A landscape with many peaks, sampled at points; each row gives a point and its height.
From any point a climber steps to the highest of the 2 points nearest to it. It stops when none of these is higher. Distance is the straight distance between rows; heights are no part of it.
J599 (h 187): [ 73 122 137 176 169 121 112  95 125 177 118  33  98 170 112 132 129 120
 118 155 156 184 115 156 119  85 178 101 165 115 142 123 171 147 160 150
 149 173 114 140 128]
J396 (h 308): [ 88 140 120 161 114 124 172  92 142 123 126  85 162 173 128 139 113 131
 121 113 122  73  96 138 112 137 213 100 184 113 148 132 162 158 115 102
 131 162  83 136 145]
J830 (h 297): [100 188 145  99 118 139 101  68 121  93  77 113 155 162 141 158 120 119
 124 109 110 164 147 157  87  86 130 114 119 123 121 157  94 110 137 186
 119 133 100  97 138]
J26 (h 500): [115  99 116 119 113 106  98  84  83 102 161 110 102  93 111 103 118 136
  80 149 100 151  83 131 162 109  89 159  86 148 139 113 114 157 134 138
 120 117 124 111 135]
J955 (h 389): [155 126 146 103 110 107 132 201 120 137  91 143 145  84 105 116 164 130
 154 176 174 205 153 108  93 113  84 181 124 126  74 139  95 121 131 135
 101 118 164 136 137]
J69 (h 439): [132 130 142 143 148  97 134 113 111 106 174  66 176 115  95 103 141 118
 126 139 168 136 149 125 136 146 124 144 158  86 165 126 184 134 146 102
 153 162 152 145 103]
J571 (h 141): [155 106 119  99  96 106 127  92 138  81 190 128 157 101 112 105 109 118
  97 102 137 111 130 126 134 163  86 165  84  84 186 157 145 130 102 126
 126 118 170 146 104]
J922 (h 401): [124 134  50 125 120 180 140 108 128 105 156 143 142 125 161 103  90 132
 138 114 114  62 106 163 124 162 179 122 149 162 182 121 115 114 146  97
 106  97  84 138 134]
J766 (h 224): [107 133  91 137  54 120 169 123 119 128  86 105 129 148 174 166 115 112
  79 120 114 136  62 172  93  93 158 168 147 170 112 174  97 178 116 139
  98 124  87 142 163]
J225 (h 660): [166 122 159  76 145 101  50  93  95 118 127 171  90 101  89  94 139 149
 113 156  97 173 159 154 144 104  74 133  92 119 120 113  92 121 121 171
 124  84 148 107 133]
J410 (h 358): [115 131  76 145  94 148 156 108 107 104 117 104 153 148 132 132  99 143
 118 105 144 110  88 181 110 124 205 129 188 140 152 145 123 154 133 104
 103 126  77 143 143]
J389 (h 33): [ 83 151 148 139 158 115 142 130 120 124 125 158 161 128 128 119 140 148
 174 140 119  99 118  52 127 130 137  55 114 128 109  67 154 114 134 122
 145 159 145  72 138]
J768 (h 243): [122 142 178 147 129  81 147 173 139 175  92  79 125 135  93 149 165 144
 135 179 168 187 124  88 138 113 133 131 166 126  71 118 171 140 108 126
 146 178 144 116 162]
J10 (h 234): [ 97 129 134 132  93  83 156 174  73 114 115 145 183  86 116  65 135 151
 179 171 147 154  79  53 136 111 113 129 106 142  70  80 119 109 124 122
 100 137 144  68 136]
J678 (h 178): [130 154 166  87 104  95 124 105 162 110 142 191 132 117 129 151 128 119
 101  97  94 136 113  78 124 141  52 146  67  90 157 158 124 117  91 164
 126 145 172 105 120]
J974 (h 372): [114 145  60 120 144 193 120  88 129 122 113 144 139 153 159 127 108 122
 140 109 114  98 127 171  94 138 186 108 161 166 164 132  92 110 149 139
 107  87  77 130 136]
J154 (h 291): [144 107 157 117 193 100 122 194 149 176 137 173 104  80 104 128 165 146
 173 166 142 150 153  83 149 120 109  99 124 132 105  99 113 137 134 117
 137 139 181 129 128]
J405 (h 248): [124 101 136 153 207 162  93 152 114 156 149  87  99 139 100  75 125 131
 179 172 154 175 177 144 152 109 146  86 170  89 112  78 162  79 170 120
 131 119 104 147  93]
J321 (h 186): [164 144 178 142 144 119 156 163 190 154 123 140 121 158 144 196 172 117
 146 102 155  93 176 112 114 153 134 123 141  83 125 178 147 119 109  98
 145 164 157 166 109]
J982 (h 273): [147 114  90 134 112 160 141 143 173 149 128 118  94 155 192 174 142  78
  84 100 115  87 129 170  96 148 126 161 105 140 153 180 113 134 141 118
 122 115 132 199 113]
J567 (h 211): [157 149 166 123  76 103 178 161 185 157  99 156 105 148 176 222 125 109
 100  79 109  91 120 117 126 146 120 158 113 136 115 188 120 143  54 130
 134 142 152 143 136]
J532 (h 374): [161  92  98 117 137 156 109 144  94 130 134 225  73  91 137 118  93 167
 148 128  84  83 104 135 172 131 129 116 115 195 121  89  76 142 102 120
 111  58  96  96 144]
J952 (h 335): [136 128 143 127 151 117 114 183 114 154  81  98 147 110  82  99 164 140
 165 185 186 226 192 117 108 107 110 158 153  93  60 123 124  91 138 134
 122 129 154 119 124]
J786 (h 376): [133 102 136 106 116 108  99 117 160 116 173 196 137  89 119  85 151 107
  96 126  89 114 124  71 113 141  37 171  42 121 178 119  98 123 164 151
 123 107 186 123 111]
J167 (h 108): [ 91 159 132 106  94  91 101  49  69  53 163 115 187 126 114  74 118 124
 112 136 117 158  87 130 122 108  79 136  92 111 149 123 128 109 150 165
 108 125 121  76 114]
J18 (h 411): [117  85 120 136 125  98 114 136 142 126 185 136 129  83 116  79 164 107
  93 145 105 119 107  63 129 161  50 181  69 139 158 107 132 138 174 121
 130 118 184 134 125]
J545 (h 118): [174 134 146  78 114 101 111  82 145  73 161 144 157 119 100 127  94 135
 123  80 151 142 153 131 137 163  90 128 101  60 163 155 146 113  68 142
 134 126 181 129 108]
J550 (h 345): [122 154 139 122 126  90 111 108 103 122 113  41 158 141  87 122 150 131
 117 156 174 215 148 152 101  96 108 163 137 103 113 143 156 125 157 166
 141 157 148 123 134]
J205 (h 253): [180 123 103 128 104 166 152 154 185 152 132 198  96 145 191 170 119 106
 125  69 108  57 146 138 117 168 131 150  80 143 165 161 112 105  84 113
 130 127 136 168  92]
J967 (h 255): [100 163 154 146 146 124 151  88 154 130 127  85 152 185 127 166 127 128
 128  92 128  96 142 136 119 121 195  82 174  74 138 152 177 127 107 127
 151 184 119 138 133]
J941 (h 315): [107 133 157 177 141  81 128 158 100 163 133  53 156 132  66  96 137 142
 143 191 195 209 137 104 147 125 120 151 160 106  90 101 188 117 123 114
 155 174 153 118 137]
J537 (h 81): [130 171 155 123  77 110 189 179 146 113  73 152 184 148 166 177 168  98
 148 122 142 125 140  98  69 123 108 151 141 123  75 172 115 112 129 123
 115 127 168 127 147]
J724 (h 142): [155 107 104 103 149 141  90  85  95 101 148  99 123 106  98 103 108 132
 115 133 144 145 146 195 148 126 128 143 133  94 159 137 128 132 144 125
 138 100 122 140 104]
J145 (h 340): [107 131 111 141  79  97 173 113 163 127 140  77 141 146 166 164 135  96
  56 127 120 104  84 133 100 135 136 161 110 117 151 180 145 163 133 116
 127 159 139 169 145]
J998 (h 254): [121 118 149 140 134 100 146  98 172 150 156  75  90 138 124 172 146 121
  74 103 128 118 115 141 158 139 149 136 138  93 160 159 166 180 104 114
 149 183 147 163 125]
J280 (h 162): [150 168 126 153  84 146 188 171 132 101  75 131 176 180 142 163 122 118
 165  96 148  92 134 140 111 125 177 131 185 138  85 148 113 122  99 103
 111 125  98 126 141]
J882 (h 270): [124 112 122 122  90  83 147 156  75 105 159 132 168  72  97  61 133 150
 157 169 145 170  89  88 140 127  82 167 113 148 100 104 129 130 137 111
 107 114 153  93 138]
J959 (h 152): [166 154 186 133 154 118 155 186 164 133 109 108 144 149 109 171 179 122
 156 122 180 157 197 112 106 139 126 135 182  87  89 155 147 113 128 108
 127 159 145 157 108]
J759 (h 37): [130 124 138 148 185 162 130 142 118 120 165 125 137 137 106  93 106 154
 177 106 130  99 169 138 175 142 187  68 184 121 149  81 161 113 144 101
 145 124  70 142 103]
J274 (h 119): [166 122 107 118 118 153 125 108 100  74 163 118 165 114 102  98  99 127
 141 120 154 107 165 167 135 152 137 130 152  94 161 153 140 116 137  93
 129 100 125 155 100]
J913 (h 49): [163 134 176 139 185 140 115 125 110 106 168 132 152 126  90  95 127 158
 179 106 144 114 200 133 184 143 145  78 168  72 152  93 159 110 113  95
 157 126 119 137  92]
J972 (h 259): [ 70 127 105 157 110 132 144  94 118 153  90  42 132 169 125 137 123 126
 116 147 144 157  91 173  84  86 199 116 170 125 118 126 145 149 155 147
 124 162  92 137 159]
J992 (h 461): [129 166 151 110 143 122  85  94  88 104  89 109 144 142  87 116 133 146
 156 147 140 190 175 156 118  85 122 100 133 107 104 112 122  97 129 178
 136 126 127  83 136]
J677 (h 332): [163  91 135 107 184 130 120 202 150 168 100 169 114  87 121 117 167 120
 174 173 166 168 177 105 115 128  98 121 129 120  88 106  85 110 136 115
 120 106 180 153 118]
J459 (h 200): [134 119 121 114 153 157 102 124 162 125 144 129 149 127 153 114 174  82
 137 136 139 110 192 128  63 149  77 133  89  92 176 158 122  80 184 135
 130 114 181 162  89]
J262 (h 61): [ 86 163 122 134  42 110 167 140 105  78 106 131 198 129 154 121 128 125
 138 125 114 107  67  81  99 123 115 135 119 154  99 136 127 136 130 120
  88 134 118 101 158]
J343 (h 420): [103 121  80 165  84 115 167 121 123 112 160  63 156 128 154 113 131  96
  83 148 141 100  85 139 109 147 134 160 145 122 155 156 164 163 167  89
 116 151 141 166 127]
J957 (h 66): [177 135 170 121 162 122 107  99 105  83 145 112 166 127  60 106 107 158
 154 107 168 146 192 169 172 136 149 110 157  64 138 122 152 121  92 125
 151 139 120 119  99]
J704 (h 368): [118 155 205 138 188  76 119 113 157 166 153 136 104 129  94 163 161 144
 130 120 136 147 156  84 165 144 122  93 130 102 114 111 176 137  88 133
 173 189 163  99 132]
J977 (h 311): [172 102 115 128 120 141 154 202 145 156 124 231 115  92 158 146 124 125
 151 118 114  64 122 102 142 137 121 131 103 180 115 118  85 142 100  96
 124 103 142 134 122]
J909 (h 144): [ 84 181 162 150  90  79 150 159 116 125  96  85 194 138 103 110 154 124
 150 169 167 182 128  64  99 108 112 142 127 100  70 109 171  91 137 134
 123 167 161  96 147]
J885 (h 115): [117  94  90 137 155 152 117  83  99 135 159 117 103 116 124  97  68 161
 130 112 116  89  98 160 177 131 193  94 171 149 171  93 145 151 133 102
 128 126  60 128 138]
J578 (h 137): [122 135 108 160  94 151 191 178 145 134  88 102 150 162 153 137 113 119
 155 135 142  91 100 134 113 139 192 122 204 156  83 133 117 133 111  96
 110 136  78 148 144]
J610 (h 129): [108 157 148 100 142 105  83  56  92  77 151 142 151 117 107  96 121 140
 123 129  99 148 124 113 139 121  91 109  75 106 149 115 123 108 133 168
 130 121 131  75 119]
J874 (h 226): [ 83 140  99 122 119 162 122 115 168 150 134 172 104 162 196 141 135 105
 113 105  65  60  93  98  87 142 128 108  79 186 150 129  99 110 149 143
 117 117  99 119 153]
J178 (h 438): [ 94 130  61 160 145 176 135  88 133 112 182 112 148 148 151  93 113 121
 131 123 118  58 119 154 109 158 179  96 157 127 188 126 150  99 175 100
 130 129  94 150 112]
J865 (h 225): [140 107 152 143 220 122  75 131  97 153 157 100 111 121  66  76 132 155
 174 163 155 169 183 149 179 131 119  75 157  88 143  62 166 108 152 136
 162 130 128 118  88]
J624 (h 153): [102 165 177  80 136 110  89  66 137 100 126 198 131 128 134 131 124 133
 119 105  73 154 110  75 130 113  71 104  62  89 145 121 119  95 116 185
 135 141 149  69 118]
J720 (h 232): [145 132 102 130 125 165 128 131 168 137 131 138 118 154 189 154 163  85
 118 118 131  90 169 136  71 150  90 146  83 121 166 175 126 101 171 135
 125 123 174 178  92]
J911 (h 101): [156 137 125 139 129 149 144 144 141 103 159 132 169 130 132 127 138 120
 165 102 154  84 169 137 112 161 133 120 141  93 143 153 144 110 136  84
 132 124 142 158  85]
J40 (h 227): [125 145 134  91  91 134 122 109 145 111 117 202 107 131 170 159 102 120
  97  89  66 111  82 114 130 118 103 139  69 157 133 144  84 128  90 161
 109 111 105  95 128]
J643 (h 320): [161 114  98 146  85 136 153 169  76  84 144 108 159 105  99 108  84 155
 152 130 165 119 120 166 167 128 163 147 204 131 112 137 134 146 125  83
 114  97  87 134 113]
J860 (h 419): [146 107 122 108 151  92  72  98  81 134 130  58 109 118  83 110 136 143
  93 167 165 219 151 193 130  86 104 179 138 111 123 141 130 154 153 170
 144 136 144 132 138]
J997 (h 310): [132 137 172 111 168  89 118  88 167 157 156 113  91 129 110 173 138 130
  76  99 119 148 136 111 158 155 113 118 113  87 147 133 172 152  86 138
 168 176 159 129 136]
J133 (h 169): [150 109 134  96 132 134 105  93 171 101 170 136 158 116 126 121 147 107
 118 101 145 105 185 122  90 161  79 156  79  77 195 166 150 100 128 131
 144 130 194 157  91]
J81 (h 339): [ 85 176 116  99 151 168  78  54 110 101  88 126 137 179 147 128 128 119
 143 122 103 152 153 144  79  86 141  81 117 136 131 111  89  75 161 206
 114 113  86  83 132]
J748 (h 179): [ 61 167 161 138 110  80 155 157 115 138  97 124 183 115 122 115 150 134
 166 165 129 164  96  30 107 108 117 111 109 125  67  71 140  95 135 131
 118 168 156  81 149]
J512 (h 235): [137 154 126 114  83 117 155 111 119  95 110  91 158 140 140 160 134 105
 104 123 150 140 148 150  96 113 116 167 133 111 123 191 118 150 111 133
 117 129 139 148 127]
J415 (h 175): [124 167 107 118  99 150 156 100 177 136 119 162 147 178 184 180  89 107
 120  58  95  61 111 128 100 161 166 119 114 123 168 160 130  99  83 127
 128 142 109 149 123]
J875 (h 375): [107  88  90 141 139 159 112 103 152 162 139 117  32 125 152 151 118 115
  61 124  80 108 102 143 150 124 134 140  92 173 150 122 111 177 152 135
 130 113 110 154 148]
J622 (h 360): [ 98 115 115 135 122 130 125 141 132 149 134  87 104 121 136 118 149 102
  98 166 119 147 104 112 122 130 102 131 100 155 117 124 143 140 170 129
 129 127 144 146 135]
J131 (h 132): [140 156 122  92 124 143 146  89 154 118 109 160 118 159 135 177  55 149
 126  40 106 101 101 143 141 144 181  84 144 124 147 134 124 131  44 139
 130 135  80 108 155]
J177 (h 139): [113 118 156 141 183 133  91  99 130 180 120  76  65 148 110 151 142 137
 108 150 133 178 139 172 148  96 150  99 160 129 125 122 147 149 138 158
 147 160 117 133 125]
J117 (h 373): [137 123 155 148 142  72 123 144  93 129 164  83 189 106  61  80 151 142
 133 158 190 186 142 106 141 148  94 163 156 107 114 109 180 142 140 120
 156 157 162 124 122]
J391 (h 544): [131 157 185 108 168  95  73  83  80 131 105 120 123 132  66 122 129 178
 150 149 133 199 163 135 158  79 128 100 124 112 101  81 136 117 105 180
 153 145 126  52 137]
J186 (h 452): [142  88 130 121 129 101 108 121 123 128 173 122  98  88  93  96 135 130
  70 150 106 146 115 112 160 127  72 185  92 152 157 120 131 164 145 142
 129 110 164 136 133]
J226 (h 288): [159 127  88 123  73 147 156 161 163 130 132 221 116 139 197 146 114  90
 108  79  84  63 115 121 103 146 100 170  61 177 144 150  84 118 115 131
 109  98 143 149 112]
J417 (h 313): [169  93  95 115 136 179 109 126 154 134 137 149  87 121 152 148 108 114
 111 102 127  94 155 188 137 150 136 148 117 138 157 164  96 130 120 115
 122  92 122 169  99]
J886 (h 80): [151 153 150 136 146 128 167 174 160 119 148 183 180 122 138 131 158 133
 198 104 147  65 176  88 117 147 124  94 134  93 141 127 132 110 123  83
 142 157 170 142  94]
J626 (h 272): [100 138 109 116  77 119 153  77 140 112 108  95 125 148 163 177 119 106
  62  99 131 140  92 177  89 100 157 160 124 109 145 185 113 167 118 142
 115 143 116 158 139]
J987 (h 421): [ 87  98 109 146 147 130 107 106 158 170 154  86  48 120 139 139 152 104
  55 154  89 141  93 114 142 122 100 130  84 160 149 111 133 163 174 150
 142 132 145 142 149]
J770 (h 84): [ 78 154 123 121  77 109 126 113  86  75 126 116 189 126 139  79 133 122
 134 150 115 155  70  88 101  99  96 135  93 139 106 124 121  93 163 149
  96 133 109  77 136]
J522 (h 72): [114 129 122 143  89 130 160 178 144 177  67  89 101 154 178 166 145  84
 108 147 121 151  92 137  93 102 142 143 143 166  52 160 105 142 128 133
 103 134 108 145 165]
J279 (h 206): [144  85 110 147 132 131 146  94 161 137 153  85  76 121 134 153 103 130
  71  89 128 109 105 193 154 141 169 145 146  85 180 158 153 181 106  96
 147 143 114 183 130]
J827 (h 317): [136 103  92 125 100 157 129 155 140 127 140 209  91 110 170 116 123 120
 103 111  76  75  98 121 128 143  92 156  51 190 151 118  79 133 137 126
 111  77 136 137 123]
J776 (h 60): [142 165 179 126 127 111 162 191 146 151  62 179 146 132 155 193 170 122
 163 128 130 147 155  89 103 101 114 112 143 130  67 140 102 113 103 144
 129 139 161 111 147]
J366 (h 204): [148 136 161  93  88 109 108 120 164 115 121 232  98 126 136 165 105 127
  98  78  75 132  87  99 157 114  56 146  62 107 136 138  89 122  68 177
 106 110 142 105 127]
J200 (h 161): [ 99 105 108 131 117 145 108 132  88 160  75 121  88 137 123 127  88 163
 143 141 115 145  72 132 148  95 159 121 140 215  76  86  92 144 118 146
 114 115  73  91 176]
J738 (h 499): [111 108  66 152 123 147 149 120 122 105 165  78 159 131 146  82 108 102
 123 141 145  97 108 148 114 146 156 122 156 118 170 138 156 136 179  80
 121 130 117 164 109]
J427 (h 341): [143  95  78 123 156 187 100 102 154 164 130 154  58 129 157 151  96 128
  89  95  94  99 122 187 151 143 163 128 123 156 163 136  99 153 112 130
 131  94  86 152 132]
J866 (h 492): [166  83 105 135 109 127 144 199 120 124 137  82 134  84 103  95 133 114
 124 168 186 164 146 141 116 153  93 201 157 121 108 151 137 130 157  89
 112  98 155 179 124]
J147 (h 257): [129 152 104 124  89 171 157 153 159 146 107 207 137 155 213 143 133  98
 137  94  88  63 101 110  78 137 131 141  95 198 130 141  76 104 128 132
 104  87 108 120 135]
J483 (h 319): [ 81 133  72 134  95 150 136  77  89 111  91  77 140 160 136 114  99 140
 117 122 153 140  88 196  85  95 197 138 163 138 148 130 110 142 157 142
  96 125  72 120 150]
J954 (h 282): [110 153 112 130  70  93 150 127 101  90 125  56 188 131 118 120 135 121
 106 144 164 172 114 134 104 107 117 176 145 115 107 166 144 144 139 126
 119 144 142 125 142]
J780 (h 89): [143 134 172 116 138 142 119 171 142 169  62 168  84 136 148 194 159 122
 147 117 113 135 141 129 136 113 132 108 135 166  72 132 100 145  94 157
 137 121 127 114 147]
J159 (h 196): [146 158 106 143  60 130 180 153 143  97 103 108 175 163 172 159 125  93
 118 118 137 101 120 152  94 138 159 157 153 135 122 191 118 148 121 104
 107 126 125 151 138]
J852 (h 397): [113 141 124 103 164 152  82  84 106 113 109 115 133 130 118 104 131 124
 143 160 124 170 171 148  98 107 114  90 107 111 119 112 122  91 175 176
 133 116 119 101 115]
J669 (h 271): [142 151 147 129 169 168 108 116 172 143 129 164 115 149 151 161 138 124
 143  87 117  84 170 126 116 147 145  84 115 108 147 144 131 103 118 138
 154 136 132 137 110]
J36 (h 569): [142 101 131  97 120  95  49  56  97  97 165 140 102  97  99  73 113 134
  72 138  88 164 113 142 154 109  59 159  62 118 153 114  90 133 131 176
 115  92 127 114 116]
J235 (h 258): [102 169 135 109 108 139 130  94 130 105 101 156 145 149 161 157 114 115
 117 100 102 118 115 120 109 119 125 118 110 137 127 146 109 118 113 159
 128 126 116 102 132]
J153 (h 536): [114 144 148 172 135 109 159 149 116 123 160  83 175 136  97  98 137 134
 156 142 155 107 125 108 152 149 150  95 167 105 137 105 193 120 139  89
 144 148 128 128 110]
J725 (h 107): [ 86 135 112 162  75 129 183 153 141 147  72  71 151 168 159 143 118 109
 124 166 128 124  79 112  90 124 181 130 162 159  77 143 132 136 127 121
 108 153  89 136 163]
J742 (h 378): [152  73  77 119 101 143 124 163  73  99 146 165 100  68 124  77  92 137
 128 149 111 113 106 144 143 127  87 163 104 178 124 122  94 136 159 110
  94  51 123 139 124]
J598 (h 177): [ 93 110 105 114 106 138 106 106  92 133  88 125  83 133 144 141 108 136
  96 124  90 138  52 148 129  92 144 143 127 209 104 119  81 157 130 159
 105 109  68  99 166]
J661 (h 498): [ 77  80 122 149 167 126  98 116 110 181 148 115  50  96 114 114 133 132
  92 174  93 147  83  91 166 119 104 100  97 171 130  55 140 146 169 140
 148 129 124 104 150]
J281 (h 13): [ 98 124 148 150 164 127 117 116 101 139 134 130 125 125 108 111 117 151
 167 145 120 113 108  88 168 130 152  65 139 148 116  59 160 123 121 132
 142 149 107  83 134]
J861 (h 112): [140 132 148 117 160 146  95 135 126 163  90 113  80 138 122 164 150 125
 125 139 130 158 156 157 134 106 139 107 142 146 101 126 120 144 122 157
 146 136 118 117 132]
J191 (h 351): [172 102  76 122  94 151 135 160  69  94 116 143 129  85 114  95  93 149
 150 147 141 121 117 172 151 128 127 152 161 171 106 137 100 136 137 102
  96  56 109 134 121]
J659 (h 128): [112  83 122 149 161 150 110 122 114 172 149 109  64 115 113 136 100 144
 112 139 111 107  95 137 194 122 163 102 155 160 135  88 150 170 134 110
 153 138  82 122 144]
J227 (h 171): [134  99  99 121 114 133 125  89 104 112 149  93 112 100 114 120  89 142
  80 122 147 143 116 191 154 122 158 151 149 117 169 151 128 174 120 104
 137 124 110 161 121]
J108 (h 25): [133 112  94 127 190 170 100 102  99 108 153  97 126 148  98  89  98 162
 164 110 138 120 181 205 160 115 195  84 187 106 158  91 135 110 153 114
 121 109  58 145 102]
J507 (h 290): [164  98 145 126 197 155 108 191 132 145 120 136 114 108 108 103 158 135
 197 156 159 162 200 138 141 124 132  99 164  95 100 102 115  95 159 111
 128 108 135 155 104]
J717 (h 441): [112  75 118 130 156 129  86 122 103 143 151 165  48  85 119 110 121 161
 108 162  76 124  93 102 189 117 102 114  75 190 129  68 110 152 139 141
 133  94 112  96 143]
J511 (h 143): [111  81 124 143 127 135 117 152  98 177 112  96  79 127 110 137  87 169
 129 148 116 126  64 121 194 101 172 115 170 190  97  87 138 175 110 112
 134 141  74 111 156]
J981 (h 194): [ 86 184 180 130 125  92 141 126 137 134  85  90 159 160 111 170 158 134
 129 139 148 182 135  92 111 101 121 126 140 119  78 125 163 124 121 156
 132 180 141  97 154]
J721 (h 346): [151  85 100 122 126 144 125 181 124 141 132 244  68  93 163 115 123 145
 138 125  74  78 105 100 152 122  99 135  71 202 116  87  64 140 125 121
 107  68 135 127 144]
J259 (h 404): [127  82  93 123 115 127 102 133  74 101 158 192  91  80 115  83 105 165
 125 153  89 112  84 123 168 126  90 145  98 186 117  85  88 147 138 121
  98  68 105  97 129]
J355 (h 247): [176 115 157 124 104 105 148 167 175 159 126 154  71 126 128 194 139 129
  83  94 116 110 119 121 165 151 117 165 116 146 111 163 124 173  59 110
 141 135 156 155 136]
J312 (h 58): [113 163 165 144 136 104 173 144 148 125 147 178 181 120 127 131 155 143
 178 117 124  70 132  60 133 156 133  79 115 110 136 107 155 116 124  85
 148 168 180 105 133]
J80 (h 277): [176 113 151 128 117 130 146 169 157 159 119 203  77 109 140 178 118 141
 125  90 103  82 110 116 176 152 133 129 108 159 113 131 109 156  49 112
 131 124 139 132 133]
J90 (h 221): [174 126 155 147 130 150 164 175 192 164 134 173 112 151 171 181 140 118
 144  84 126  43 163 129 130 166 148 116 123 119 148 160 140 119  89  81
 151 150 126 175 102]
J497 (h 93): [184 142 157  89 144 103  91  79 121  89 142 121 142 128  80 137 112 133
 133 107 162 170 189 159 136 132 107 142 131  48 141 161 140 114  87 140
 147 128 158 139 108]
J255 (h 568): [159  99 143  93 171  93  60 110  88 125 145 138 124  94  86  62 145 147
 146 175 136 172 175 140 136 126  72 121 107 104 133  95 132 117 148 147
 144  95 164 101 122]
J791 (h 256): [163  85 160 129 216 116 100 154 116 160 163 147 102  87  84  96 159 146
 156 153 149 143 166 111 184 144 107 101 148 109 141  85 151 141 139 103
 161 129 156 122 111]
J652 (h 198): [ 90 132 107 123  91 140 129 114 133 140  87 134 103 143 180 156 117 102
  66 110  80 136  65 150 104  91 123 159 106 191 121 159  67 167 134 169
  99 113  79 124 156]
J898 (h 489): [140  98 140 126 177  95  62 119  78 149 144  72 112 109  66  68 135 154
 120 193 161 220 166 162 143 119  78 152 135 113 123  96 150 131 154 160
 157 132 156 116 127]
J667 (h 117): [127 174 153 149 130 132 175 179 160 118  91 132 172 157 146 146 170 102
 177 130 166 125 173 100  72 137 128 111 155  88  91 149 140  85 140 118
 128 153 162 132 128]
J58 (h 562): [145  96 126 151 131 140 157 209 135 136 133  77 146 100 111  80 153 116
 156 177 190 159 154 107 121 159 125 164 180  91 103 133 153 102 162  73
 118 119 141 181 101]
J503 (h 208): [104 185 129 133 110 128 172  84 171 100 123 132 168 182 153 172 101 120
 126  62 110  64 127 111 102 151 194  99 142  84 148 162 154 113  87 113
 138 175 118 132 133]
J778 (h 444): [119 141 204 141 168  88 109 118 113 170 116 111 105 130  68 157 142 163
 145 141 140 177 137  95 174 105 144  84 142 124 106  76 163 139  95 150
 155 168 134  80 141]
J936 (h 307): [137 173 115 119 171 190 102  74 149 101 133 172 147 152 140 126 112 122
 157  88 114  85 191 141 108 150 158  67 110  93 167 124 125  61 137 140
 152 114 108 122  98]
J11 (h 702): [118 108 126 184 143 141 155 180 127 131 153  63 156 137 121  72 136 109
 165 167 168 137 141 104 128 147 153 119 183  92 119 115 180  87 169  72
 129 140 118 168  99]
J228 (h 151): [152 168 121 114 107 162 170 119 172 140  94 191 127 176 169 184  88 124
 153  46  98  52 117 127 122 151 182 118 143 165 138 142 103 114  51 127
 119 114  87 126 144]
J931 (h 309): [122 123 115 136 103 127 145 168  98 122 127 103 140 100 119 104 137 136
 131 158 139 143 109 109 136 139 113 132 133 148 107 113 141 141 139 105
 116 126 138 115 132]
J42 (h 193): [ 85 147 142 129 129 134 143 123 141 141 129 186 129 133 168 156 137 131
 142 109  77  54  85  61 121 138 134  87  92 174 120 114 114 132 114 128
 126 136 123  89 159]
J239 (h 342): [123 152  84 121 168 191 100  86 134 111 133 137 137 148 143 106 120 122
 146 122 119 109 173 171 103 133 160  85 140 125 161 127 110  87 171 144
 136  95  91 126 114]
J554 (h 437): [173  76 111 121  95 120 159 223 133 130 110 140 139  68 122 100 155 119
 150 169 175 166 147 112  96 130  67 215 133 131  85 150  83 125 137 105
 106  84 177 157 129]

Call two points neighbours if one is among the 2 nearest of the other. Go from one point of each pair to the other, from neighbour to neighbour, staying as high as possible. Name the lowest point that can't be avoided.
J738 / J661 => J90
J410 / J661 => J776
J738 / J11 => J909

For each start below, name the point where the climber stops.
J389 => J391
J981 => J11
J598 => J738
J497 => J987
J669 => J738
J624 => J391
J725 => J225
